Each row is a point on a tangle of strands that fork and nearly touch. The rows are in no order.
Points whose rows are less than 78.7 apart are linked; no others are. Some points are linked to none.
k180: [ -1 -28   7  15 -14  35 -10 -26   0   4 -42 -19 -15  26   5 -14 -20  19
 -28 -14  16   6  13]
k481: [-20  -1 -49  -5   4  -8 -20  -8  -1  26  19   2 -18  29 -17 -26 -13 -32
 -13  11 -41  -8  11]
k563: [-19  -1  23 -49  -7 -39  15 -39 -15  17  46  19   1 -16   2  33  26   2
  21  22 -37 -23   6]
k267: [ -7  23 -16  -5   4   1  27 -19 -29   3  27  22 -22   9  -2 -13  -6  -3
  14  -9   3 -10  31]
k361: [-32  -3   9 -35  30 -31 -20 -13  -1  -8  47  -1   5   7  -8  11  22 -19
  30  16  12  15 -39]
k237: [-39 -12  -2 -13  48  10 -20   2  11 -13  50   7  -6   9   0 -13  30 -18
  12   5   7  16 -35]
k802: [  7 -16 -13   0 -45  -4  -9   9  -5  37 -21  -4  -7   7  -7 -10 -34  23
  16   4 -10   3  14]
k44: [ 32 -15  -5  10   6  -8   9   9 -15 -38 -20  -9  -3  16   8  -7  -4  -9
   5 -15  34 -15   8]
k11: [-36  10  16 -29  19 -27 -17 -40  17  40  42   8  -1 -10 -15  -2  -4  -2
 -10  40  -6  -6 -15]
k869: [ 32  10   8   3 -23 -15   3  54   1 -12  -9   4  16  10   1   7  -8 -11
  35  -1   6 -16  12]
k855: [ 37  -7  38  34  -9  20 -12   0  -6  -9  -5  -5  35  -4   1  23 -29  13
  13   9   5  10 -11]
k424: [ -5  16  -7  -9   8  38 -13  -1  19   8 -26  14 -17  17  20  -8  20  29
 -42 -21  24  -9   8]
k565: [  7  15  37  80   0  17 -24  19  39   1 -44  22  48  -6  23   9  22   4
 -39 -17  14  45  -7]
k700: [ 19 -30   9   8 -22  39 -11  -8 -19 -50 -53  -4  11   6  20  -4  14  -2
 -19 -47  30   7   1]
k559: [-21  14  27  33  15   7  -4  -2  11  25 -21 -11  14 -46  -1  -6   8  42
 -32  31 -22  32 -27]
k631: [ 17  19   8  50 -11   8  -9  14  10  12 -17  34   9  -7  23  -2  -9  11
 -24  -6 -16  22   2]
k216: [-44 -40  -4 -44 -13 -59  -9 -28   9  22  39  18 -24   5 -18   0 -12   1
  13  30  -3 -10 -18]
k878: [  3  -1   4 -47   0 -57  23 -45   3  18  27  -5 -10 -40 -23  34 -34 -15
   0  20  18 -21  16]
k159: [-26  13  -9  -7  26  13  -9   7 -25  -3  -8 -12 -16  17   6   6  28 -11
  35  -2  -9  11 -27]
k61: [ 27   2 -10   0  16  -6  -8   3 -39 -39  13   2   9 -29  -1  12   3 -26
  11   7  -9 -16  -1]
k749: [ 35   0  -2  -9  -2   8 -10 -12  -5 -14   6  21 -14 -33  17  12 -23  -1
 -26   6  37 -19   0]
k991: [ 20 -24  31  18 -55  43 -21   0   2 -24 -49   1  29  16   9 -22  24 -12
 -31 -63   8   8  15]
k612: [  4  20   9  -3  -6  -8  12  18   5  14  32  21  17 -22  17  22   6  38
  23  28 -48 -12   3]
k389: [ 22 -20 -31  23 -51  -6   3  35   4  17 -51   8 -12  17   4 -10 -24 -23
 -16 -28  -1  -4  24]
k886: [-33 -20 -24 -20  27  34 -23  -2  -5  -9   1   0 -31  28  -4 -27  30 -18
 -27  -1 -10  -8 -27]
k265: [  9 -30 -26  -3  25  -3   0 -20 -53 -62  -2 -10 -18   5   8 -20  11 -16
  19   9   8  -2 -22]
k204: [ 24 -14 -10  12  11  47 -24   6   3 -60 -37 -11  -1  20  13  10  26  -3
 -19 -52  26  16 -26]
k626: [  1 -29 -51 -29 -27 -49  49 -24 -13  -5  41   7 -16 -14 -28   5 -37  -8
  15  22  -3 -20  25]
k29: [ 11 -17  46  47 -28  27   6  18   5  11 -36  13  18 -25  24   2  -8  -4
 -30 -30  23  14  14]
k654: [ 26   1 -43  11 -27  22 -16  -4   0 -26 -27  26 -17  17  -2 -11  -3 -15
 -29 -34 -12  -5  10]
k709: [-16  -7  22 -25  52   5   1 -40 -24   2  26 -16 -15  -7   0   7  16  -9
   4   8  47  -1 -43]
k428: [ 14  18  40 -10   3  16 -23 -12  -2  19  -6 -31  24 -48  -7  31  -2  11
  -5  13  24   5 -36]
k830: [ 23  34  16  23   3  36 -14 -20  26   2 -20   6  22  -5  -7 -17 -12   1
 -42 -23  25  19  19]
k965: [ 11  12 -30   1  10 -26  29 -17 -32 -12  33   4  -9  -6 -14 -10 -18 -37
  16   6 -21 -13  33]
k746: [ 17  12   7 -31  -9  27   0 -21 -22  -4 -23 -13  -4  -2   5 -17   8   5
  -3 -19  50  -6   1]
k930: [ -1  11  -8 -46   9   0   0 -26 -24  -4  14  -7 -14  -4  -3 -23  -2 -21
  -3  -1  51 -22   3]
k268: [ 16 -18 -15 -10 -15  -1   7   0  -5   9  10  36 -22   0  10  13 -32  12
 -14  23  14 -23  10]
k276: [ 23 -10  10 -10  -3 -36  24 -32 -32   7   7  -1 -14 -41  -3  35 -30   1
   3  14   7 -13  19]
k987: [  5   9   1  18 -17  23 -28   8  21  21 -51  20  -3  15  25 -12   5   7
 -67 -24  19   0  18]
k196: [-16  39   0   9   9  31 -18 -14  29  27 -11   6  12 -12  -7 -49  16  25
 -38  15   4  24  -2]
k928: [ 12 -10 -28 -21 -30 -55  42   0   4   9  29  26 -13 -14  -8  38 -32  14
  22   5 -14 -12  27]
k588: [  0  43  28  11  15  31 -19 -14   9  31  -4 -15  35 -17   2 -17  13  15
 -25  29  15  12  -6]
k235: [ -8   1 -42 -38  -6   7 -12 -32  22  19  15  20 -23   0 -11 -37 -20 -11
 -42 -10  27   2  16]
k807: [ -3  -7  -2 -46   6 -35  18 -18 -22 -28  38  10 -13  -6 -14 -20   4 -11
  22   6  52 -21   4]
k952: [ 26 -29  -5  28 -25  45 -32  25  30 -56 -35  -3  17  27  14   5  25 -17
 -22 -54  -3  18 -11]
k979: [-10  16   3   7  35 -10  -6   5  46   9  19   6  -6   1  -7   5 -17   6
  11  12   2  11 -22]
k162: [ 36  -7 -55   6 -39   4   0 -25   0 -44 -43  13 -27  15  -8  -8  -4 -13
 -45 -56   8  -6  36]
k19: [-18   2  -2 -33   4 -65  22 -24  15  12  46   9  -2  21 -22   9  -3 -12
  27  12   6  -9  18]
k739: [ 16  32   3   3   1  -4   0 -15  12  48  12  11  24 -28 -12   8 -34  -5
 -42  15  10 -13  34]
k658: [ -2   9  29  49  -9  23 -19  23  20  29 -36  -9  33 -16  -3 -16   1  29
 -20  29 -29  27  -8]
k157: [-58  -3  17 -12  27 -20  10   9  18  22  34 -27  -7  15 -11  -4  23  -7
  27  13 -25   9  -7]
k849: [ -5   1  22  47  40  32   3  22  28   1  -2   5  28  -6  10  13  12  31
 -23  16  13  36 -20]
k887: [ -7  -2  57  42   1   8   8  38  16  14 -29  -6  26 -37  21   3  -8   4
 -21 -15   7  27  -8]
k690: [  3  -9  -5  -1   6  17 -11 -34 -14  13  10  22  -9  21  22 -10 -13  20
 -25  20   6 -13   3]
k636: [  3  -9  31   3  12  34   0  11  -7   3 -25 -19  11   9  22  10  -4  45
   4  -7  44  21 -30]
k517: [-29  -5  -4 -17  29  -1 -12 -25 -11  17   0 -12 -23   8 -13   3 -10 -18
  -7  12  -1  -8  -4]
k247: [  3 -23  -7 -32  -8 -43  31 -15  -2 -36  50  -6   1 -37  -7  14 -11 -14
  36   5 -17 -25  15]
k609: [-19 -12  27  40  23  24   5  25  -5  -3 -15 -14  -5 -37  13  30  -3   8
 -14   4 -31  25 -33]
k289: [-24   3 -38 -18   6  17 -25 -27 -19   2  24  11 -20  20 -18 -45  14 -32
 -12  -6 -26   1  -4]
k784: [  8   0  40  34  21  28   1  31  -1 -17 -28   5  29   3  18  18  19  -8
  -3 -40  39  33 -10]
k473: [-11 -11   7  -6  43  54 -19  12   6 -29  -9 -25  13   0   6   3  26 -19
 -17 -17  24   6 -18]
k449: [  3 -19  19  27  -4   9   6  36 -19 -10   9 -20  14   7   7  21  12  10
  35  -1 -25  17 -25]
k851: [-16  -2   4  -3 -17  -9  -2  -3 -19  38   0 -15   0  20 -12  -8  -9  20
  16  17 -29  -5   8]
k32: [ 26  19 -24 -19 -24  26  -7 -42  -6 -22 -17  24 -14   8   4 -25   3  11
 -14 -43  45   4  20]
k40: [ 12   0  30  60   3   9   1  32  28   4 -23 -15  39  18   5  10 -12  -8
  10  -9 -23  29  -4]
k241: [  8  -5   6  28 -42  52 -15 -16  41 -38 -36  14  -1  15  13  -4  29  28
 -51 -62  -3  35  -4]
k755: [-16  34  37 -15   7 -16  29  -9  -1  32   8 -18  25 -43  -1  32  13   8
 -10  16 -30   1   8]
k497: [-10   6 -20  24  31   4   9  19  25   6  14  11 -28  16   7 -11 -14  -3
  -2  -1 -24  14   2]
k507: [-31   8 -15  17  31  30  -5  17  37   0  12   9 -12  15  14 -31  12   5
 -33  -4 -14  19  -4]
k664: [  3  -7  21  45  31  48  -8  19  32 -19 -13   8  17  13  24  12  14   6
 -54 -11  13  10  -9]
k264: [ -3  -5  28  51 -17  40 -12  23  -3  16 -51 -13  26  27   9 -15  22  -5
 -18 -32 -12  25  -2]
k229: [  7  -2 -28 -23  -6  35 -14 -55 -16 -30   9  20 -15  21   6 -40  18   6
   1 -20  32   6  -5]
k156: [ 22 -29 -30  12 -36  33 -29  21  23 -46 -33 -28  -3  39   1 -25   2 -25
 -12 -40 -11  -4   2]
k170: [-34   9  33   5  47  15   0  12  10  12  17 -27  35  -5  -7  22  38  35
   8  33   5  28 -27]
k582: [ 22 -14  -6  21 -27 -41  41  13 -17  -7 -19  -4 -13  -3   0  30 -33 -12
  20 -10  -7 -14  35]
k961: [  4  -9 -24 -21   6 -12 -33 -25 -33 -23   9  -6   1  33 -18 -34   9 -11
  47  13   9  -5 -23]
k814: [-15  21  18 -36  -9 -25   2 -22   9  30  22   1   0 -33 -15  18   6   8
  10  23 -21 -14   0]
k15: [ -8   9  -8  12  31  30 -21 -27 -15   6  29  23   5  16  13  -7  15   5
  -5  21 -11  -4   2]
k215: [ 12 -39 -48  -7  -7   7  -2 -11  -8 -41   7  14 -33  42   9 -39   6   1
 -10 -21  25 -27   9]
k195: [  9   3  -9  39 -10   0   8  36   9  -5 -26  -4 -13  44  10  -4   6   0
  31 -34  -2  15 -10]
k322: [ -6   9 -15  11 -17  12  -4  55   4  11  -5  -9   3  -3  -5 -18  -4 -26
  -5  -6 -24 -10  17]
k949: [  8  -9 -57 -32 -17  -2 -16  -2  18  -4   2  -1  -6  -6 -26 -35 -35 -20
  -8 -11  16 -18  20]
k474: [-17 -10  23  19  16  -3  26   5   3   0  11 -26   7  14  -4  20  -6  28
  49   7 -14  27 -25]
k257: [-24   8  32   1  -6   5  19  43  -3  34  -8 -18  15   0  10  17  32   9
  25   5 -39  -2  15]
k865: [  8  28   1 -16  26  25 -25 -38 -11   0 -21 -11   4  20   3 -12  21  -7
 -13 -12  46   6  -3]
k736: [-18   2  -8  25  -6  16  12   2  36  29 -16   0  -5  -2  -3 -28 -24  17
 -25 -15   5  22  16]
k794: [ 26   9  27  14  36  49 -19  -7   8  -4 -15 -19  24 -23   8  24  16   8
 -34 -19  54  23 -33]
k201: [-24  11  11  -2  28 -40   5  -7  51  14  27  -8  11 -22 -21  14 -20  11
   9  26 -34  11 -13]
k843: [ 16 -11 -50  -2 -20   1  -3  11  -3  -9  13   9 -28  37   8 -32   0 -11
   3   0  -9 -26   8]
k150: [  3 -23  31 -15  26   6  23   9 -17 -12  22 -12  18  17   8  33   4  19
  15  26  -1 -28   9]
k534: [ -2 -26 -30 -31  -6 -53  -9 -21 -33 -21  24   1 -18 -11 -26 -19  -6 -25
  10  28  -4 -31   5]
k512: [-12  -8 -44 -35  -7 -51  12 -30 -22   3  46  46 -40  -6 -21 -20  -6 -28
   9  -1  29  -1  -2]
k759: [ -8  16 -28 -45 -11 -53  -4 -38  -7  35  20  18 -11 -25 -36  19 -23 -29
  -3  19  18 -11  15]
k233: [-26   2 -21 -31   0 -19   9 -14 -23  10  36  38 -43  12   7 -26  10 -15
   8   1  11  -1   2]
k568: [ -8   9 -19 -24  18  17 -27 -38  36   5  22  33 -24   2   2 -31   3   5
 -32 -14  27  14 -23]
k835: [-14  17  17  -4  47 -13  -6 -18   8   9  10 -19   9  -4  -6  32   7  24
  13  23  11  19 -37]
k390: [ 19 -21 -35  -1 -10  -5  10  25 -22 -37  25 -15  -9  45   5 -35  14 -30
  35  15 -18 -28   4]
k805: [-14 -15   5 -17  10  48 -34  -6  13   0   1  -6  26   0   1 -22  -3  14
 -17  18  -5  -8 -15]
k5: [ -6  14  27   4  28  34  -5  12  -2   9 -11  -4   2 -15  15  14  -3  -7
 -25   9  11 -14  13]
k158: [-13  15  53  43  11  12   5  55  10  20 -37  -5  42   0  26  25  29   1
  -9 -10  21  34  -4]
k935: [  0 -28   4  28  -2  33  10  -6   7  -3 -16 -13 -16   4   3 -21 -27  13
  -7 -33  -6  20   1]
k853: [ 17 -10 -46 -33 -24 -23 -11 -18 -10 -10  29  -6   6 -25 -37 -23 -23 -27
   9  14   1 -25  17]
k650: [ 21  -9 -23  -8 -17 -53  16  11 -32 -44   7 -25 -12   0 -13 -10   0  -4
  51   9  -6  -9   3]
k871: [ 36 -19 -37  35 -50 -10 -11  15 -24 -28 -66 -12  -6  22   0  -9  -9 -32
  -7 -36  -4  -6  19]
k13: [  6  21  35  -6  25 -22  10 -31  -3  11  19   0   6 -17   3  59  19  28
  28  21  -1  -2 -29]
k113: [-21   8 -11 -37  -1 -63  27  -4  17  41  16  -9   4   9 -20  34 -14  -4
  26   7 -17 -23  41]
k875: [-13  -9  -6   0  35  10 -16 -27  -8   5 -10   1 -32 -27  -3   6 -19  -4
 -28   2   5   8 -25]
k397: [-31  26  34   3  18  -2  29  13  18  44  -2   9  -1 -11  12   4   0  33
 -19  26  -1  10  13]
k528: [ 19  21   2 -37   4 -42  12 -24 -16 -25  26  -6  -8 -39 -22   3 -16 -10
  32  11  39 -11  -2]
k393: [ 13  13   2  18  -6  46 -24  13   4 -12 -33   1  23  14  10 -13  21   5
   3 -24   1  14  -6]
k824: [ 34  -4  31  16  -6  27 -13  -1 -11 -17   2  10  12 -26  13   3 -11  14
  -8 -11  29  -4 -13]
k149: [-34 -26  15 -15  -2 -43   5 -34  -8   5  53  -2  -4  10 -16  10  11 -13
  51  16 -43   7 -22]
k294: [  2   4  -3  -5 -11 -48  45  33  -5   3  -8 -19 -11   0  -4  33  -6 -15
  24  -5 -37 -24  36]
k77: [ -1 -14   6  22  16  50 -24  15   9 -15  -5  -6  25  16   1 -12  -2   7
   1   3 -21  11 -12]
k623: [-11 -11  -5 -20   0  -1  19  39   0   1  12 -16 -13  35   9   0   7   7
  43 -10   7 -18   4]
k92: [ -9 -30   1 -12  27 -26  16 -40 -45 -35  21  -3 -20   3  -3  -2  10  -8
  36  15   0 -10 -16]
k379: [  8  65  -8   1   7  24 -25 -29  30  23 -12  15   1  -3  -4 -19   6   5
 -49 -11  16  19   7]
k363: [-12  -8  11 -37  24 -50  16 -52 -37 -34  48  -4 -15 -23 -17  13  27 -17
  29  14  14 -19 -28]
k897: [ 35 -14  19  40 -13  -7  13  11 -23 -24 -11  -9  15  10   1  22 -20   7
  41 -11 -13  14 -15]
k685: [-13 -14   2  -1  21 -15 -24  14 -11   6  -7 -18   3   5  -3  37   4   5
  17  33 -25 -18 -17]
k364: [-29  -2   5 -12   3   8 -32  -4  17  32  19   4  -3 -16  -4 -21   1  11
 -19  40 -13  -1 -11]
k810: [-27 -21   8 -10  -2 -14  21  27  39  21  18  -9  -9  -4  -2  -2 -18   9
  -1  16 -30 -13  14]
k279: [ 32 -28 -19  23 -25  -7  12  46 -16 -24  -7 -39   0  44   4 -16   3 -20
  35  -3 -24 -21   6]
k594: [-15   8  16  22 -12   0  25  20  36  42   5  23  -5 -17   5  -8 -20  27
 -37  11 -10  12  25]
k275: [ 21  35  38   4   6  26   8 -22  -9  22  -1 -19   2 -55   9   8   1  11
 -29  -5  34  11 -24]
k218: [-41  -1  -9 -22  10  21 -23  18   3  18  15   1 -20   2   6 -22  21 -11
  -8  25 -33  -8 -19]
k457: [  6 -23 -63 -25 -20 -30  31  23 -27 -12  15   8 -24  13  -7 -31  -4 -22
   3   9  -1 -35  23]
k972: [-16  30   1   6  -2   3  -6  57  10  22  -6  -6  15  -1  -6  -2  16  10
   5  29 -40 -13  12]
k124: [ 11  42  36  49   0  27  -8   4  27   8 -38   6  38   3  13 -10  11  -6
 -53 -25  14  28  10]
k821: [  5  -2 -27 -15  12  21 -10  -6  10 -17 -13 -15 -15  35  -4 -32   1  -7
  16 -36  12   2  -2]
k960: [-43  -1  10  17  24 -19   7  22  29  37 -14  -2 -24   4   1  12   1  35
 -12  33  -6  11  -8]
k734: [-16  -5 -16 -14   9 -37  33  23 -18  -3  17 -10 -30  17   5  23   4 -25
  22  23 -30 -29  23]
k800: [-10 -32 -19 -23 -20 -51  31   4  13 -11  45 -18 -25  29 -17  -5   1   1
  62  12 -44 -19   0]
k209: [ 13   7 -46  15 -16 -12   8  17  13  27  28  31  -4  12  -6  -3 -30   7
   9   9 -36 -13  18]
k12: [-24 -33 -15 -50  -7 -63 -12 -28  -6 -15  41   5 -17  14 -28 -20  -6 -37
  18  31   9 -14 -18]
k335: [ 54  22   8  27 -22  -2  -4   3  -9 -14 -29  17  19  -8  13  -2 -30 -22
 -15 -30  32  -1  28]
k208: [ 28  -8  -3  43 -19 -19  24  33 -13  -7 -17  24 -23   8  16  19 -23 -19
   3 -14 -15  -1  18]
k516: [ 28 -18 -36  16 -32 -22  36   4 -15 -26  -6 -23  -8  23 -11 -36 -24 -19
  10 -14  11 -19  42]
k202: [-15  -7   8 -18   8  17  12  15  -6 -15  22  -4 -15 -27   2  -5  -3   4
  31  -6  14   3 -23]
k655: [ 26  18  -6 -10 -31  -4   2  11  -5  16 -24  14   4  -3 -10  -7 -29 -15
 -10 -12  34  -6  22]
k569: [ 22   2 -26  -1 -47 -29  18  42   2  30 -36   7  11   1  -8  -1 -30 -27
   7 -15   6  -8  41]
k939: [ 24  29  36  21 -22 -11   5   9 -26  16 -26   9  16 -20  10  35  -7 -11
  -7   4  -8  -4  12]
k308: [ 10  17   6   3 -24  -7  30  30   5   7  11  11   9  25  12 -13  -5   7
  40 -17   5 -10  24]
k832: [  3 -22  -1 -23   8 -43  36   4 -24 -65  20 -24  -1 -13  -1  25  13  -5
  53  15 -18 -21   2]
k478: [ -7  16  53  -5   9 -24  21 -19  19  25  -3 -13  21 -27   0  60  14  39
   4  33 -24  -6   3]
k171: [-16  30  10   3  43  39 -28 -22  11  14  14   3  30  13  -1 -10  22  13
 -14  17  22  30 -35]
k677: [  8   0   3   7  -8 -19  15 -18   5  -2   8 -26   1 -16 -18   8 -38   5
  37   3 -19   5  10]
k128: [ 41 -11 -41   1 -51   5  21  14 -11 -29 -23   1  -6  23  -9 -33  -5  -1
   0 -35  28 -13  37]
k572: [  0  -6  -2  -8 -29  28   1  41   8  23  -2  12   6 -35   6 -12 -11   0
 -24  -1 -16  -9  15]
k703: [ -2  22   7 -18  -6 -26   0  10  31  40  15   9  20 -41  -8  29 -26  20
 -35  36 -18 -25  29]
k523: [-23  19 -16 -26  13 -30 -32 -40 -13  34  20   4 -18  -5 -22  -6  -6 -33
  -8  18   5   1   1]
k669: [ 26   9  18  15 -36  -3 -13  45 -12  -9 -38  16  12 -20  18  -1   4 -19
  18 -24   9   6   0]
k417: [ 17  43  27  24  -2  31 -20 -11  11  29 -24  -1  21 -38  12  -3  20  34
 -46  10  34  23 -22]
k419: [ -5  24  22   5  12 -35  33  33  10  11 -16  -4  -1  -9   2  33 -14  -1
  22 -10 -10  -1  19]
k864: [ 16 -29 -38 -14   6  11 -16 -22 -13 -64 -21   8 -30  40  19 -11  26   5
 -14 -21  20 -19 -20]
k812: [ -6   8  26  37  24  10  23   5   4   3  -3 -12  18  25   3   5 -21   9
  18 -14  -1  26  10]
k555: [ -4 -12  19  27  -9  36 -35  14  30  17 -51  -5  13  -9  11 -14  -1  27
 -35   1   1  23 -20]
k782: [ 41  -8  -3  45 -35   4 -14  39 -22 -27 -50   6  12  15  16   0  11 -31
   8 -35  -1  -4   8]
k206: [  5 -11 -38 -35 -24 -71  22 -43 -15   7  50   5  -1 -14 -32  17  -6 -23
  26  23 -33 -12  15]
k362: [-41   4  25   6  36   9 -15 -32   2  27  33  -2  23 -19 -10   1  22  15
   0  38 -44  15 -28]
k826: [  8 -18 -27   2 -32  17  -8 -20  -9  31 -41   4 -10   9 -11 -25 -45  14
 -29 -19   2   6  12]
k101: [-22 -15  37 -30  11 -10  10 -14 -29  -2  34 -15   2   3   1  31  23  -3
  24  26 -16 -22   3]
k710: [-15   1  21  15  31  20 -14 -31 -17  22  34  -9  30   9  -7  -5   6   8
  14  31 -17  11  -5]
k728: [  8   0  40  31  19  18  -3  13  23   0   9   5  33  -9   7  26   1  28
   9  23  -4   8 -15]
k748: [ -3  24  -1  -4  22  46 -45 -51   8  -3 -19  -9   8  11   3 -14  30  16
 -25 -10  25  23 -40]
k470: [-30   0 -16 -27  17   3 -10 -10  15   7  53  30 -22  15   3 -29   1  -4
   7  -4  19   1 -16]
k281: [  8 -29 -39 -24   8 -12 -11 -16 -38 -40  12  13 -36 -11  -8 -24  -6 -12
  -3   9   9 -16 -21]
k430: [  7   0  24  10  24  37  -8  28  28  -8 -23 -10  32  10   8  18  19  25
 -11 -27  56  32 -38]
k531: [  6  16  17   0   7   7  18 -44 -29  25  17  -5  -6 -40   6  16 -15  -3
 -14  17  -2  -8   9]
k694: [-35  27  24  -2  21  -6  -3   8  27  24  36  22   4 -29  14  16  25  41
 -10  50 -14  13 -33]
k786: [ -3  27  11  -6 -17  15 -11  31  27  19   9  12  13 -51  -6   0 -11   8
  -7  11 -17  14  -2]
k718: [  9 -38   6  39  -8  28   3  45 -33  -9 -30 -30  20  32  18  13  14   6
  23  -3  -7  12 -15]
k775: [ 11  12  18 -39   4 -34  37 -26 -11 -25  34 -21   5 -40 -11  29   1 -22
  35   9   9 -19  15]
k496: [-33  -9  -8 -13  11   2 -12  34   8   6 -15 -18 -17  40   0 -10  18   6
  26   2  -6   7 -27]
k727: [ -9 -16 -12 -22  12 -22 -13  -9  13 -10  29  -9  -2  17  -9 -10   2   4
  47  21  10   2 -32]
k472: [-17  16   0  -2  12  55 -29 -31  24   2 -28   4   0  17   1 -14  36  33
 -53 -29   8  18  -3]
k616: [  1  14 -29 -48 -25 -15   5 -10 -10  37 -12   0  -3 -26 -19   4 -24 -12
  -6   0  20 -11  22]
k402: [ 20 -20 -17   4 -29  19 -38  23 -19 -16 -39 -11 -14  18   4  -5  -1   1
  -2  -5  -6 -18 -15]
k706: [ 25  -7 -46 -23 -25 -27  29  25 -24   0 -10  -3   2   2 -19  -8 -24 -28
  10   3   2 -23  37]
k740: [ 21 -16  23  42 -28  28 -10   7  11   1 -46  -2  22   0   7 -12  -4 -32
 -25 -50   1  14  23]
k646: [  2  13 -29 -13   6   3  -1 -21  26  18  36  14   1 -14 -10 -12 -31 -15
 -42   9  14 -13  22]
k161: [-44   1  15  26  43   9  10  15  21  19  -3 -10  12  25  14   9  28  35
   2  36 -17   9 -22]
k58: [ 23  12 -21  20  -8  28 -24  -3  -2 -23 -32   7   6  51  13 -10  29  -2
 -15 -41  -2   0  12]
k999: [  6   7  14   5 -33 -14  10  25  15  19  10  10   7 -41 -17  27 -13  12
  10  14 -50  -2  13]
k602: [ 25   9  27 -10 -10 -23  30  12  -9 -24   4 -14  22 -44  -8  32 -11 -25
  27   1  -2 -23  30]
k732: [  5 -10  20  -7  13  -7   1  13 -11  10 -23   3 -21   4  14  20 -14  33
  13  -4  29   3 -16]
k107: [-16  -5   2  36  -1  20   2  43  -8   3 -43  -3  -3 -15  20  13   3  -3
  -1 -16 -27  20 -21]
k526: [-20 -22  -3 -27  20 -28  12  -4 -35 -11  32  -9 -18  23  -2   4  28 -20
  27  26 -10 -16  -2]
k693: [-20  -2  10  27  27  22 -24  -5  -4  17 -14  -3  -6 -26   1  10   1  17
 -20  17 -13  31 -42]
k437: [ 13  23  33  -2   3   6  22   5 -15 -18   2 -21  11 -54   0  33   1  -7
  18  -4  -1   3  -6]
k178: [-37   7  19 -20  14 -32  30 -14  15  14  12 -20  -4   5 -11  15   5  26
  46  -2 -16  13  -5]
k56: [ 16 -12   7  38 -14  51 -22  20  42 -28 -24  23   9  16  29   1  27  10
 -52 -41 -12  11   3]
k501: [ 45   1 -43 -16 -33  13 -24 -22 -29 -64 -43   1  -7  -5  -1 -28  13  -7
 -11 -28  21  -8   9]
k842: [-29  22  20 -16  22  -7  12  25  29  16  40  14  14 -22  12  13  27  11
  -1  24 -39  -8  -6]
k675: [  3   3  -3 -21  -8 -29  27  -6   7  13  31  22 -20  -2   6  11 -29  31
  25  14   7  -2   7]
k203: [ 28 -17 -15  15 -32  25 -13  -5  12 -10 -40  31 -12  23  21   5  -4   0
 -58 -27  -5 -15  22]
k990: [  0  19  12  -6   7  19  -9  18 -22  -7  12  -7  26 -28 -12  17   8 -19
  18  11 -31   0  -3]
k666: [ 33  -4 -40 -12 -35   8 -20 -32 -12 -63 -38   6 -23  53  -1 -25  22  13
  -4 -38  16 -19   4]
k108: [-37 -11 -16  -6   2 -35   5  -3   8  26  47 -10 -14  25 -19 -12   3 -11
  43  16 -46  -7  -2]
k99: [-18  10  29  27  -9  -9  28  52   7  29 -21 -11   5   0  18  16  -2  -2
  -3  -7 -18   5  27]
k959: [-14 -11  -4 -44 -12 -79  33 -33 -13 -11  46  11 -16  18 -13  14  15 -22
  41  15 -23 -18  20]
k324: [ 16  14 -34 -11   8 -47  10   1 -21 -30 -17  -2 -25  -2 -10  12 -15  -7
  40  -4  10  -7   5]

Follow the links from the first point to the second, and from the first to the third. Name the last point that the two ways share.
k869, k58, k180: k11
k417, k335, k92: k11
k276, k784, k324: k393
k851, k472, k507: k835
k775, k178, k555: k393

A fork is a point with three links. Follow the links from the first point to the second and name the forks in between, in order.
k563, k241: k814, k11, k364, k393, k740, k952, k56
k92, k784: k526, k101, k814, k11, k364, k393, k740
k718, k609: k449, k855, k56, k952, k740, k393, k364, k11, k523, k693
k170, k196: k835, k814, k11, k364, k393, k654, k748, k588
k363, k727: k92, k534, k235, k470
k265, k928: k92, k526, k101, k814, k11, k364, k393, k740, k952, k56, k855, k268
k960, k58: k835, k814, k11, k364, k393
k264, k531: k393, k364, k11, k523, k759
k623, k636: k569, k655, k759, k523, k11, k364, k393, k740, k430
k507, k150: k979, k835, k814, k101

A fork is a point with three links, a tip a point with one. Leave the first point through the second and follow the links. Name the first fork or tip that comes.
k842, k612: k294
k826, k180: k835
k159, k496: k569
k99, k257: k694

Name the points in between on the shortest way along the links from the first point to the second, in order.
k61, k58: k990, k437, k602, k775, k528, k807, k930, k746, k865, k748, k472, k424, k987, k203, k654
k92, k654: k526, k101, k563, k814, k11, k364, k805, k77, k393, k58
k364, k732: k805, k77, k393, k264, k740, k29, k887, k158, k784, k430, k636
k935, k526: k736, k594, k397, k960, k161, k170, k835, k13, k478, k755, k814, k563, k101
k457, k267: k706, k569, k655, k616, k759, k523, k11, k814, k563, k101, k526, k92, k265, k281, k534, k853, k949, k235, k568, k470, k233
